A landscape with many peaks, sampled at points; each row gives a point and its height.
From any point a climber steps to the highest of the 2 points nearest to it. It stops when none of these is higher. Distance is the straight distance between rows; heights are no part of it.
zit h=2.81: [ 86 132 141 114 119 102  92 135 125 133 125 100 175 131 131 164 154  79
 111 104  83 128 125 141 124  97 199  98 151 126 161 144 115  83 171 104
 135 172]
Lesuk h=5.71: [210 164 125 164  88  85 130 202  84 178 112  59 148 129 132 203 101 123
 129 147 137 107 116 125 112 189 118  79 131 120 115 113 126 110 115 118
 135  93]
zimur h=4.79: [161 165 121 103  87  78 118 216 191 158 147  90 182 143 119 210 110 101
 146 156 174 119 120 168 113 186  87 127 136 100 130 137 118 117 125 108
 115 113]
Masob h=3.44: [ 85 101  95 151 137 171 121 117 134 134  96 108 151 154  88 123 118 193
 103 103  95 177 136 101 120  81 105 117 112 130 111 146 115 111 117 107
  83  99]
kesop h=5.68: [103 126 165 101 127 152 103  66 127  94 120 156 122 117 109  71 109 123
 122  98 117 139 131  88 110  86 144 123 118 121 135 127 145 115 135  99
 133 136]
vufi h=4.94: [ 65 113  81 133 140  95 147 177 114 151  74 149 149 117 103 102 167 145
  93  97  75 127 120 109 110 168 122 220 129 139 126 129 102 146 101 154
 150  95]
figev h=3.03: [ 84 142 173  72 121 112  94 124 121 107 164 143 165 114 106 174 158  64
 122 146 133 153 128 127 143 111 166  83 140 110 150 130 118  58 181  96
 147 158]
sunu h=2.61: [ 78 113  65 199 151 142 163 146 146 144  94 170 139  97 115 103 159 163
 133 154 128 172 147  86 121 230 112 235 148 116  96 148  84 162 117 133
 160 150]
vogi h=1.92: [101 105 117 164 181 101 120 166 108 113 144 118 130 143 131 132 153  48
  98 110 101 109 137 160 140 131 183 156 112  85 139 108 129 106 142 113
 139  97]
kir h=3.07: [147 164 175 100  75  94 132 180 191 116 160  95 187 105  98 178 147  81
 114 150 159 121  88 158 110 132 129  99 136 144 183 120  70  97 120 111
 115 144]
lam h=4.61: [171 154 165  91  95  98 117 185 158 153 164  90 137 125 127 178 106 134
 120 141 136 127 118 141 115 174  96 138 170  87 122 134 118 117 113 112
 125  90]
rakeg h=3.58: [108  96 119 146 159 154 168 142 117 138 125 156 100 115 168 110 179 107
 115 142  89 134 110 192 158 172 173 158 168 110 121 111 162 150 170 166
 177 151]
mivi h=2.58: [ 68 123 157 105 133  96  82 122 124 117 105 128 135 126 111 104 139  80
  96  88  93 126 138 127 111 130 197 141 152 114 150 139 105  97 166 107
 174 148]
tabub h=4.81: [157 143 143 101 108 121 108 108 145 107 177  97  97 148  99 135  73 152
 150 116 139 150 171  67 107  82  81 159 140  71  86 148 121 108 142  80
 122  98]
vut h=4.60: [120 126 119 103 118 171 129  88 137 101 142 132 109 137 104 120 135 148
 113 105  88 132  86 113 141  69 126  81 136 164 115 125 168 143 129 139
  59 138]
mibe h=3.66: [106 110 132 158 165 162  87 122  98 108 127 134 140 113 100  91 169 115
 103 122 117 147 154 117 109  91 168 114  75 156 157 114 107 118 116 155
 103 102]
taror h=4.10: [133 127 113 148 142 101  84 175  74 113  99 101 128 151 109 131  91 158
 140 106 138 139 187  83 109 127 106 124 135 104 122 167 105  99 146  92
 151  93]
timel h=2.55: [ 98 157 140 135 105 141 146  89 135 100 169 118  68 137 108 114 128 104
 150 128 143 128 121  70 153  69  83 171 106 124 104 155 121 140 118 122
 107  95]
lero h=2.63: [ 93 116 108 135 199 164  97 174  84  89  96 176  78 160  91 112 111  94
  71 123 118 116 135 142 154 126 107 164 141 141 106 131 123 106 133 140
 129  92]
Lili h=4.71: [ 99 103 130 161 149 116 149 128 114 106 114 157 111  92 147  81 162 116
 115 116 102 122 132 132  97 148 159 223 140 109 143 127 125 154 128 127
 183 129]
Nivom h=4.49: [140 127 153  88 120 135 111  96 181 100 168 149 141  89 146 122 133 122
 149 152 149 152 132 171 146  94 136  93 122 122 170 130 179 139 139 132
 106 169]
Dekez h=2.51: [114 132 141 124  89 123 156  67 178 113 165 143 100 114 150  96 106 156
 122 132 126 106 111 126  84  64  68 195 120 106  93 162 161 155 143 119
 129 148]
ziba h=5.24: [126 113 112 135 155 119 176 112 155 161  91  96 136 159 203 126 123 172
 151 177 111 120 122 126 129 153 124 152 117 134 135 116 120 162 124 128
 131 109]
fon h=1.47: [185 145 110 161  99  99 183 159 121 164 113 119 106 155 194 134 146 123
 154 175 138 106 148 125 134 186 113 187 118 140 107  97 134 163  84 148
 167  66]
fut h=4.92: [180 157 115 131  83  66 129 179 167 168 135  67 182 153 151 213 147  70
 121 140 138  85 134 141 102 171 118 136 122 112 113  99 129 112 112 104
  85 111]
Zili h=4.80: [156 128 143 124 125 136 142  57 140 104 165 155  89  76 154  83 110 131
 166 129 147  93 105 164 139 142 135 119 134 128 152 148 147 169 159 146
 169 194]
Turab h=0.34: [157 107 117 120 135 171 126 147  91 159  87  75 137 137 135 146 149 184
 114 119  93 114  92 109 126 141 131  95 126 139 123 127  68 129 102 128
  86 104]
rut h=1.26: [153 125 117 175  90 113 156 155 132 197 111  75 134 158 172 134 194  70
 116 149 108 113 151 146 127 174 131 168  91 109 134  96 149 146 118 165
 104  98]
Firab h=0.53: [151 120 150  86 114 153 124 110  96 121 130 104 111 102 137 143 133 130
 116 114 101  93  74 152 115 132 162  71 167 159 136  85 118 129  98 160
  92 123]
vav h=3.43: [154 139 174 108 103 125  87 110 107 132 146 126 156  91 124 126 164  74
 113  98 124 101 113 158 108  98 206  57  96 154 181  88 108  87 127 150
 142 158]
kida h=5.27: [113 119 122 134 165 148 149 124 108 104 108 126 101 125 166 110 152 136
 149 127 106  91  83 108 155 103 132 165 118 165 124 117 104 157  77 142
 118 116]
sir h=3.10: [141  94 125 168 166 143 114 103  83 114 104 213  98 107 121  60 116 108
 115  73 143 102 128 159 147 167 161 109 127 170 151 124 183 157 148 175
 160 158]
Raka h=2.20: [ 78 133  44 195 164 138 143 136 161 146 102 185 150 122 124 129 137 142
 148 139 161 172 177  66 110 167 110 200 149 134  81 165 119 173  90 130
 143 123]
pap h=2.35: [113 123 160 106 111  78 107  98 135 121 120 120 158 108 118 110 139  91
 116 105  88 129 159  86  69 133 191 148 139 109 151 133 119 105 134 100
 190 103]
mutar h=5.30: [150 152 173  74  95  93 137 156 188 137 204  94 128 128  81 153  43 154
 143 134 172 146 131 126 139 100  82 119 144  78 129 147 116 101 130  81
  94 135]
Doz h=4.91: [ 91 123 137 122  82  85 116 113 169 131 117 107 158 101 191 129 160  93
 148 120 128 130 144 159  88 132 166 168 155 105 179 147 127 142 145 120
 165 159]
saz h=1.85: [100  93 133 145 185 116  90 124 161 105  99 164 142 119 108  64 133 108
 100 104  86 126 121 150 145 119 178 147 124 174 142 131 140 132 133 161
 177 144]
Gere h=3.57: [111 143  55 165 127 136 126 147 109 144 105 132 123 147 131 145 129 136
 182 125 163 120 171  65 120 130  63 146 120 158  85 156 111 137  66 130
 147  87]
Gil h=6.27: [149 121  96 142 103 111 115 178  85 161  63 105 106 174 160 130 137 124
 170 126 116 106 133 114 113 172  81 118 105 153 135 119 143 104  94 144
 193  96]
sabas h=3.95: [158 138 146 111  84 107 149 114 160 129 108 137 140  90 174 124 139 110
 136 134 159  83 101 184 115 166 156  86 123 155 182  95 168 151 109 171
 159 171]
gona h=5.32: [137 120 144 117 132 159 108 136  91 126 157 108 169 106  86 161 112 195
 118 121 116 170 102 134 151  98 145  54 140  89 116 121 121 109 161 106
  55 166]
Dosik h=3.09: [ 84  94  83 162 162 170 175 132 113 146  92 172 110 143 123 102 162 127
 134 167 131 154 106 114 163 238 135 200 129 127  95 139  95 159 134 162
 167 121]
veg h=3.61: [167 119 105 145 171 151 101  74 106 104 133 217 121 117 111  86 100 102
 152  54 105 119 132 117 155 112 157  66 124 186 116 131 195 145 143 160
 139 174]
vud h=5.91: [209 157 113 138  80  77 144 183 101 181  79  87 135 168 151 169 134  95
 141 137 133  89 141 121  92 185 106 110 110 146 121  95 164 103  81 136
 165  90]
Bora h=4.93: [147 143 138  70 119  84 156 154 231 138 199 127 161 148 108 153  64 156
 140 150 181 133 151 162 101  87  91 152 130  98 129 146 122 123  98  82
 108 138]
keser h=1.53: [ 75  85 119 139 167 152 125 108 155 112  95 163 120 133 140  76 140 143
 124  99  77 140 101 125 153 132 140 173 153 169  99 157 161 156 124 143
 162 149]
linur h=5.02: [133 120 164 108 108 129 103  87 142 110 122 132 136  91 133  87 150 118
 141 123 143 131 139 130 109  83 140  99 119 101 172 106 135 132 134 124
 133 144]
Tofa h=3.04: [ 57 112  57 164 186 167 118 129 159 165 101 132 155 152 101 132 139 159
 114 115 124 157 124  96 125 110 103 121  89 172  95 152  98 140  87 140
  87 127]
Desun h=2.66: [118 106 143 141 165 123 110  91 116  98  99 188 123  97 134  95 112 115
  95  93 134  82 105 173  89 155 160 120 133 130 161 130 190 142 162 130
 198 161]
mapup h=4.05: [112 142 153 132 128 144 155 101 127  91 146 124 128 143  41 101  66 166
 111 112 107 169 101  37 137  85 123 133 120 115  88 153 116 104 144  72
 107 107]
Feseg h=2.36: [116 143 195  58  82 115 102  85 216 108 208 155 125 122  98 112  96 115
 135 139 182 159 125 146 116  84  87 132 114  99 114 151 145 120 144  95
 124 193]
Nit h=5.78: [113 110 143 121 165 130 151 100 147 110  94 101 130 139 183 106 125 173
 152 136 101  99 107 114 138  85 158 140 125 147 140 127 118 135  98 119
 128 138]
nesus h=4.13: [115 105 133 180 176 141 153 100 107  93 120 133 136  97  88  86 144 105
 104 150  97 141 116 173 112 165 199 120  96 139 166  95 157 151 156 134
 135 124]
Mepun h=2.48: [142 136 194 108 133 126 103  76  98 112 144 198 133  99 122 109  86  56
 153 111 188 129 135 136 118 156 164  84  87 117 152 101 164  96 150 109
 197 142]
Tidu h=3.21: [135  91 140 147 105 156 166  99 123 148 105 101 104  93 155 105 169 124
 133 171  99 111  97 180 127 222 160 157 146  98 141 106 150 148 174 135
 176 154]
Perat h=3.80: [114 104 144 126 104 128 128 126 122 124 106  88 168 114 110 122 115 190
 109  98 101 179 156  89 105  93 132 121 165  97 134 142 108  94 130  86
 121  97]
sim h=4.07: [ 93 116 188  99  86 133  84  62 156 121 135 169 126 109 169  97 111 132
 142 119 157 135 142 154  80  96 128 169 132 105 128 155 144 139 170 102
 179 190]
dilel h=3.02: [212 159 114 113  91 100 124 175 139 132 147  93  89 144 101 146  76 159
 148 120 166 121 156 106 127 133  46 102 127 130 128 124 149 132  74 125
 108  77]
Mome h=1.93: [142 140  98 151 131 145 175 106 142 155 152 143  95 113 151 130 144 164
 144 175 126 136 139 103 105 162  82 213 148 114  79 149 151 160 107 144
 169  78]
Vipeg h=5.31: [136 163 144 134  88  95 112 175 113 152 173  59 190 101  89 188 142 139
 106 152 162 146 117 141 128 138 138  67 114  79 173 120  93  87 164 101
  78 144]
Rigen h=4.67: [ 94 156 194  68  83 120 120 117 152 116 200 151 160 103  66 172 104 146
 121 158 177 192 116 131 155  97 104  79 164 104 126 154  99  67 183  86
 132 185]
divo h=1.16: [161 133 115 151 110 122 113 179 134 196 102  65 134 166 178 149 172 115
 139 146 135 116 160 139 147 129 112 122  89 117 153 124 136 141 128 165
  96 104]
zitov h=0.26: [181 133 122 170  97 138 148 170  80 199 111  43 152 137 139 158 126 210
 110 132 138 131 123 100 128 153 106  91 124 129 112 142  64 124 108 123
 107  85]
Mev h=2.64: [111 149 184  75 112 113 129  75 213 119 204 166 154  93 130 124 113 114
 157 189 204 157 119 148 105  98 122 136  93 115 144 152 123 106 152 118
 160 180]
Valu h=4.90: [174 115 132  76 103  94 142 157 159 207 106 120 112 183 176 172  98 133
 120 153 175 115 127 137 131 175  71 131 115  95 119 122 163 135 114 127
 136  99]
mel h=0.95: [161 163 155 116 128 143 103 167 117 153 157  93 111 126 163 156 168  90
 139 130 118 115 146 154 180  87 164  99 147 150 153 106 101 116 113 164
  88 130]
bovam h=1.04: [175 155 140 124 127 139 119 170 133 152 137  95  88 147 169 126 149 118
 145 153 150 103 150 164 172  93 118 115  98 159 136 101 118 148 104 182
  77 122]
nela h=4.82: [104  97  90 110 120 122 134 144 115 165  81 115 107 182 168 140 106 173
 136 116 126 141 166 103 129 134  68 153 136 101 108 152 141 135 130 118
 135  97]
Gulu h=3.24: [132 149 174  78  87 124  98 128 128 104 159 115 185  84  92 158 164  71
 124 120 150 137  92 147 131 123 168  60 125 131 169 108  90  89 132 121
 132 159]
zuse h=4.72: [101 121 142  57  97 125 149 134 187 137 151 120 148 115 161 168 127 161
 140 128 158 124 122 180 151  88  83 111 174 109 134 132 101 103 122 121
 122 195]
dimis h=4.89: [ 97 119 135 131 155 141 116  94 141  87 100 162 126 118  92  73 131 147
 105 104 119 135 148  61 105 104 107 178 138 125 115 157 117 124 114  86
 122 112]
lumid h=3.05: [112  89  92 180 183 145 171 144 107 131 113 184 112 108 103  72 182 100
  74 129  80 130 132 179 174 162 169 165 157 157 138  99 119 145 144 190
 155 177]
zemo h=5.76: [122 126 169  94  87 152  98 111 126  82 147 126 158 107  80 135  89 170
 140 113 126 177 106 116 143  74 131  79 121  84 118 120 140 102 165  90
  84 155]
Gade h=2.12: [110 110  99 207 178 135 144 171  95 133 104 122 125 154 139 124 167  86
 106 130 114 134 140 142 141 146 153 156  85 140 130 111 131 132 118 148
 133  72]
rikar h=4.87: [115 112 127 106 168 144  90 153 105 126  99 137 157 126 100 148 133 156
  85 117  98 144 108 144 147  95 168  70 140 101 141 130 139 103 169 108
  75 141]
Zotip h=4.36: [116 126  63 124 164 108 167 116 122 144  88 151 167 121 135 117 173 151
 116 133  87 105 144  78  92 152 145 175 144 144 125 119  99 159  63 128
 151  82]
zuro h=1.70: [120 135 142 120 164  99 111 120 118  77 155 140 163 108 118 174 133  78
 148 170 134 115 108 164 113 131 205 120  95 116 151  77 135 118 157 102
 112 117]
tago h=5.66: [157 145 160 139  98  98 139 150 129 115 210  75 119 134  64 146  17 172
 149 125 172 164 117 114 175 112  64 105 117  66  89 133 112 118 153  73
  71 162]
Fibav h=5.53: [ 65 113 111  94 131 146 124 169 110 136  65 150 135 135 111 104 153 173
  86  91  73 126 102 121 137 163 119 187 157 124 124 134  95 132 116 139
 137 134]
muz h=2.70: [108 114  73 160 181 156 124 165 117 181  85 113 133 189 144 150 148 164
 119 137 124 142 134 111 158 116 119 109  81 158 111 156 126 104 104 160
 118 108]
notip h=5.06: [113 132 141  80 124 127 110 150 144 112 131 120 139 114 173 167 130 135
 149 122 130 121 114 146 183  83 133 106 181 107 137 136 109 107 147 109
 114 168]
pog h=4.27: [157 135 156 154 108 114 140  78 139 129 124 131 118  95 173 108  95 138
 168 126 184  92  98 164 124 164 155  89 127 149 174 123 157 152 145 135
 202 170]
ranad h=0.63: [132 143 181  73 141 157  98 111  84  86 148 154  92  98 103 131 113 122
 114 110 101 120  95 155 128 121 160  44 189 143 126 104 115 113 137 123
  90 152]
mez h=2.14: [139 122 125 139 131 134 155 119 114 159  91 117 140 134 206 119 183 102
 121 154  81  87  97 165 135 151 189 119 118 166 157  79 127 156 117 170
 114 160]
tese h=2.39: [ 89 137 118 125 198 150  85 131 119  86 128 170  96 150  58  99 100 108
  82 116 109 131 135 110 181  92 124 139 126 176 107 142 101 117 141 144
  85 112]
led h=5.59: [137 130 110 105  72  72 148 164 158 174 118  97 157 134 203 167 165 128
 133 137  93 116 148 124  92 154 126 198 154 102 135 115 126 149 112 120
 146  98]
Pofi h=5.55: [205 192 150 161  81  77 141 200 116 176 157  51 167 122 107 183 114 149
 109 141 150 115 140 123 108 154 132  70 128 105 139 112  86 107 117 105
  84 107]
ral h=2.98: [109 123  82 136 189 149 118 130  99 118 105 180  70 161 146 107 134 110
 125 126 106 103 135 136 180 118  96 172 140 137  84 146 131 152 154 155
 112 136]
Goti h=5.29: [102 119 122 135 113  95 125 149 122 136 107 106 142 112 200 127 182 127
 128 108  97 124 142 118  86 142 143 198 144  96 146 128 137 144 132 120
 151 101]
gufe h=2.08: [174 160 146 125 126  93 119 133 100 142 146  88 141 125 104 154 127 139
 122 147 115 132 147  80 100 100 169 110 106 112 158 118  91  91 100 103
 100  76]
pepa h=4.09: [161 119 130 119 109 107 151  95 155 114 139 125 156  96 148 112 136 162
 114 149 121 152 176  98  68 112 145 165 158 104 128 136 163 142 137 108
 147  87]
sugap h=6.41: [ 88 113  75 135 163 157 108 177  90 165  69 150 120 141  88 112 144 176
  79  89 102 126 110  92 158 150  81 144 143 145 107 157  71 119  99 155
  95 126]
leg h=3.73: [ 86 106  78 150 165 173 189  81 145 152 107 182  95 147 120  89 151 148
 146 156 111 130  88 108 165 195 106 174 124 132  78 155 108 169 125 160
 132 162]
mimas h=2.60: [ 89  84  64 163 182 145 161 158  95 148 112 163 126 145 112 105 201  73
  69  93  76 123 128 180 148 142 179 163 122 164 125 102 105 136 103 198
 131 139]
zuli h=5.94: [161 136 142 146  96 120 157 131  89 114 173  68 103 141  86 141  37 194
 129 123 151 126 106 111 166 115  69  82 123  97  96 140 113 146 157 107
  59 136]
dalu h=1.68: [ 91 101 133 145 140 143 115  79 160 101 122 182 105 141 120  75  87 144
 136  56 102 118 113 116 135 115 125 135 123 181 105 166 183 166 155 134
 177 146]
guma h=2.31: [118 101 107 159 129 157 155 114  92 138  90 122 131 108 167  92 183 126
 118 127 103  74 107 164 108 148 174 111 100 181 158  87 108 172  96 185
 152 138]
kul h=7.20: [124 133 103 146 163 171 101 169  58 123  95 130  97 135  89 116 124 159
 103  89 132 119 122 100 176 123  89 101 150 136 109 161  93 106 115 131
  87 131]
Zevu h=3.79: [125 125 125 107 123  69 130 118 171 122 147  99 186 123 155 167 110 139
 143 153 147 170 168 131  58  93 138 137 159  83 141 130 144 100 140  73
 131 110]
noke h=5.37: [149 134 132  95 110 124 102 182 132 155 123  69 136 147 159 173 104 173
 153 129 153 126 145 145 174 117 104  78 148 111 124 138 113 110 148 118
 103 138]
dinap h=3.16: [193 134  88 151  95 123 136 163  93 128 103  85 117 140 107 152  88 173
 163 133 153 114 138  84 116 137  46  69  98 157 104 121 124 118  88 125
 124 102]
Guzo h=3.83: [107 132 128 140 162 133  72 159  89 129 101  98 128 153 122 106 151 125
 114 100 124 141 173 109 136  99 152 142 119 122 140 142  93  97 144 123
 114 101]
vedi h=4.64: [126 124 139  74 104 100 144 150 245 131 159 115 191 115 112 159  97 158
 130 148 172 142 128 184 100 110  92 112 144 115 159 119 109 121 111  96
 119 153]
bur h=3.53: [ 91 109 168  94  97  99 126  91 150 120 135 111 151 131 132 120  77 160
 117 117 140 195 175 100  66  86 135 143 157  78 138 139 128  87 152  56
 125 128]
Mozik h=4.03: [ 89 125 130 110 156 147 107 145 125 133 118 137 102 139 168 154 148 106
 108 147 107 130 132 179 136 130 144 149 162 111 126 130 157 152 160 130
 136 109]
veba h=4.51: [104 134 178 108  67 100  96  87 171 130 157 143 130  84 163 105 127 109
 152 124 162 128 154 170  67 136 132 149 140 105 174 151 141 136 154 127
 204 154]
mik h=1.80: [127 118 133 144 159 102 131 144 125  89 144 104 152 124 145 164 146  68
 119 133 102  90  99 180 100 136 197 128 134 128 147  88 117 126 128 120
 136 104]
ved h=4.83: [130 117 119 157 170 173 154  77 105 105 123 163  94 103 128  78 163 106
 118 146 104 132 119 165 138 125 161  98 117 163 142 100 166 156 119 182
  91 145]
Bagek h=6.81: [156 122 109 153 152 142 125 159  74 125  94 118  81 163 150 127 128  97
 164 139 162 116 143 144 147 145  79 105  87 157 132 103 168 126  97 168
 149  95]
gudal h=5.18: [110 134 142 104 109 159 116  96 110  80 153 152 124 131  60 112 108 149
 129  82  82 170  92 103 157  59 140  82 126 149  94 128 162 108 164 109
  60 162]
temuf h=0.43: [129 111 148 129 129 165 124 123  99 123 103 102 136 111 110 120 126 170
 104  85  92 116  75 126  93 132 155  75 140 166 141 122  92 134  88 138
 112 113]
miv h=3.54: [110 122 155 106  76 136 114  58 166 103 135 180 112 123 159  89  99 130
 143  85 152 145 157 143 118  59 125 112 133 122 112 168 181 119 186 111
 151 227]
totis h=4.50: [156 144 103 112 114 108 134 115 148 110 170 115 132 131 124 135  92 171
 151 135 134 160 184  75 109  86 104 154 163 112 102 158 142 113 114  99
 118  54]
maz h=2.19: [150 159 150 121 105  74 122 121 130 136 136  74 171 117 142 131 155  96
 124 126 109  95 153  87  79 105 178 134 130  98 156 109  91 101 110 103
 120  91]
Kiseb h=4.42: [127 131 135 140  90 125 163 112 118 112 163  92  87 156  72 126  65 157
 113 105 134 139 106  68 122  57  90 153 134  84  67 166 139 108 177  56
 111 117]
zigot h=4.11: [103 120 119 183 147 137 141  86 132  95 110 189 131  81 104  58 144 147
 110 117 122 131 147  99  84 135 122 201 134 124 125 145 120 164 123 119
 173 134]
nalog h=0.74: [127 156 153  75 149 145  89 121  88  86 173 163  98 111  86 149  93  83
 123 133 105 137 154 131 167  86 161  76 184 128 117 106 119 107 163 129
  93 153]
Fafub h=1.67: [130 119  70 170 121 135 169  99 139 152 119 161  94 157 156 117 127 157
 161 159 154 136 139  83 103 155  31 199 116 113  57 170 171 163 125 138
 151  95]
vis h=2.90: [102 123 130 143 123 147 147  53 147 101 126 186  85 124 141 100 112 145
  99 121 107 100 107 125  98  62 104 184 119 113  88 163 164 167 173 102
 143 180]
lepa h=5.26: [171 132  98 105  97  82 150 153 131 181 106  89 137 165 182 164 121 168
 143 140 143 119 174 110 106 150  79 148 143  95 121 140 131 133 104 124
 127  80]
seboz h=5.61: [143 121 128 154 136 171 157  60 131  95 161 126  79  82 127  81 139 123
 152 160 131 116 113 158 149 146 137 114 126 157 154 111 139 176 131 165
 129 143]
diz h=2.11: [121  99 131 154 196 141 101 127 139  88 127 199 126 127  66  71 116  95
  90 114  90 140 134 148 164 111 177 121 127 199 123 105 135 120 147 167
 115 150]
rom h=3.88: [122 127  57 112 136 139 155 134 103 150  87 151 136 154 119 163 141 168
 151 125 116 110 145  59 120 170  84 159 134 146  91 141  83 142  59 133
 129  77]
raz h=4.41: [118 104  53 148 129 115 118 167  90 154  63 122 135 172 131 128 116 180
 124  92 134 164 193  84  81 155  76 157 136 132 111 167 142 107 134 111
 153  96]
fiko h=2.88: [119 159 196  76 106  92 113 133 178 131 174 138 146 103 136 166 143  72
 133 177 193 144 127 146 121 104 110 146 136 101 146 143 101  94 133 112
 159 135]
matav h=2.37: [101 102  65 155 192 142 123 170 107 185 100 141 119 172 123 130 191  93
  83 117 116 126 129 138 160 146 152 150  93 158 116 122 100 123 105 189
 122 113]
kot h=2.57: [136  81 109 206 141 173 171  96 114 127 107 124 119  93 134  89 170 138
 146 144  98 117 106 140 108 203 164 124 116 174 146  92 113 172  89 153
 176 126]
Tis h=2.89: [136 102 118 181 108 173 174  96  94 117  90 117  96  81 113  76 151 140
 132 128 107 108  97 170 133 224 165 139 144 144 161 105 136 159 135 160
 206 146]
zogod h=1.69: [166 116 130 158 159  97 174 130 120 107 142 120 129 113 167 141 141  89
 121 177 118  90 116 161  93 166 173 164 127 109 135  77 134 154 102 120
 164  89]
Derop h=1.97: [116 128 164 128 144 156  82  82 143  85 123 207 112 151 103  58  59 102
 130  74 130 135 143 113 137 118 167 131  87 171  89 141 176 132 184 118
 174 188]
leb h=4.33: [128 148 141 101 128 127  86 137 132 110 132 124 116 137 133 166 116 115
 118 155 124 130 141 154 119 123 106 140 157  88 125 123 143 137 138 111
 128  82]
dasu h=0.86: [155 170 150 100 141 118  84 164  76 117 170 127 113 126 132 167 137  70
 134 126 147 135 164 151 195  99 163  97 156 112 145 108 118  90 144 149
 108 130]
gebe h=4.06: [164 122 130 107 133 150 106  90 115 111 146 157 115 125 134 114 117 143
 158  74  96 116 104 120 147  72 163  41 129 188 128 129 167 118 112 156
 104 173]
Zofo h=4.08: [146 132 150 107 122 120 129 129 163 122 153 115 152 108 170 137 164  91
 130 171 135 119 116 201 145 148 142 110 125 111 169  88 153 158 137 156
 105 146]
vosa h=7.43: [141 124  94 110 143 141 103 148  75 120 101 143  84 175 137 137 110 119
 148 133 151 116 138 136 161 144  66  80 100 137  99 140 181 121 138 147
 123 133]
miren h=4.52: [ 97  94  92 123 158 165 185  79 148 165 100 153 117 175 155 116 128 168
 125 172 111 129  92 101 148 158 106 158 117 123 107 139 139 167 126 135
 124 130]
dod h=5.62: [153 160 141 131 103 129  99 167  88 118 165  71 110 154 112 173  74 161
 167 140 156 141 118 135 177 129 102  63 140 115 115 127 127 112 146 122
  94 139]
Vebe h=2.21: [139 120 172  85  68 127 120  65 210 108 168 141 117 113 121 112  93 134
 128 108 141 129 115 118  88  68  71 146 134 101 116 143 153 155 128 100
 118 147]
pogog h=2.01: [147 152 142 117 106 108 146 142 135 180 100  88 163 153 170 186 167 101
 108 156 106  84  83 157 120 130 181 105 113 144 150  86 116 124 113 135
  90 132]
Niba h=6.57: [150 134 110 108 159 139 143 122 118 138 125 147  95 176 162 155 113 135
 146 169 136 146 112 143 180 126  95 106  99 124 112 128 197 151 143 153
  71 109]
gabi h=1.57: [199 166 145 149 124 102 173 148 143 127 142 100 118 133 165 152 131 107
 129 167 149 104 161 134 114 141 135 178 135 150 132  84 131 156  79 130
 130  54]
befez h=2.82: [155 161 130 120 114 128 127 134 134 109 166 103  56 135 118 129  90 122
 147 123 170 110 131 111 150  88  58 131 103 127 133 134 135 126 103 137
  75  97]
Bom h=2.23: [131 135 175 138 150 151  93  51 110  80 142 187 128 107  91  70  93  91
 164 114 152 146 125 111 142 138 180 103  59 142 128  99 182 131 167 142
 162 155]
zopeg h=3.69: [149 125 139 135 144 152 100 109  76 147 127 143 131 124 122 113 145 107
 128  76 105 108 105 146 118  92 213  52 110 198 162 101 120  98 110 167
 139 151]
vopi h=3.47: [104 126 117 109 131 149 123 100 138 108 120 187  79 145 163 128 115 132
 123 125 103 109 133 143 159  79  90 148 162 105  85 157 168 156 167 112
  97 167]
Mivan h=2.22: [118 138 118 155 105 155 166 108 159 126 159 120  89 122 140 117 141 135
 157 153 140 130 142  97 125 122  81 181 116 154 116 146 133 185  75 154
 126  80]
ged h=4.62: [156 159 133 106  97  91 122 236 177 138 151  81 166 147  99 193  81 155
 151 144 203 141 135 171 138 186  69  81 134 127 143 162  97  89 126 115
 129 163]
Totel h=5.01: [112 161 162  94  80 114 131 150 137 130 184 105 189  97  72 160 137 150
 119 153 180 192 131 133 163 135 120  60 156  98 165 145  73  77 179  99
  98 181]
poki h=5.10: [144 163 126 138  96  80  97 196 117 146 149  75 169 135 113 208 153  69
 122 138 145 105 118 155 119 140 136  99  86  98 146 101 129  88 148 118
  65 119]
menun h=1.36: [178 121 105 182 101 127 177 151  99 185  95 101 117 181 183 137 166  82
 143 175 132 115 139 133 156 213 142 160  80 139 124  80 129 150 108 157
 142  82]
dera h=3.35: [136 145  77 152 142 128 127 131  85 106 121 119  90 160  81 145  88 135
 154 105 148 118 125  64 127 123  75 109 113 163 104 166 120 120  87 124
 137  84]
Pek h=6.47: [130 124  99 151 120 163 135 126  78 107 125 104  92 152  85 135  91 159
 108  98 122 140 105  93 178  93  63  93 137 108  85 167 113 127 150 114
  52 144]
peb h=4.66: [ 82 110  90 182 201 169 155 121 132 104 102 159 118 112 127 108 158 126
 142 135 131 119 104  95 130 141 123 175 112 165 113 139  89 158  56 142
 125 105]
zeva h=4.12: [ 82 104 120 174 182 171 126 103 134 103 116 157 149 104  97  82 162 110
 134 116 125 148 133  92 120 106 154 149  87 169 132 122  77 145  76 142
 132 103]
Dumuf h=2.75: [108 152 177  44 107 130  93  80 128 115 164 207 155  98 108 146 117  71
 144 139 164 153 121 129 125 131 146  62 116 142 141 121 146  71 162 114
 192 183]

Where does a climber stop that starts at each point below?
Mivan | kul
pap | zemo
Raka | kul
dalu | zemo

Call two points neighbours if one is among the 2 nearest of the other. Go from one point of each pair to the other, from neighbour to neighbour, staying as high as possible. Name the lowest point that can't be avoided.
lepa / Perat | bur
kesop / Nit | mibe
seboz / led | sabas
kesop / lepa | zigot
kesop / tabub | mapup
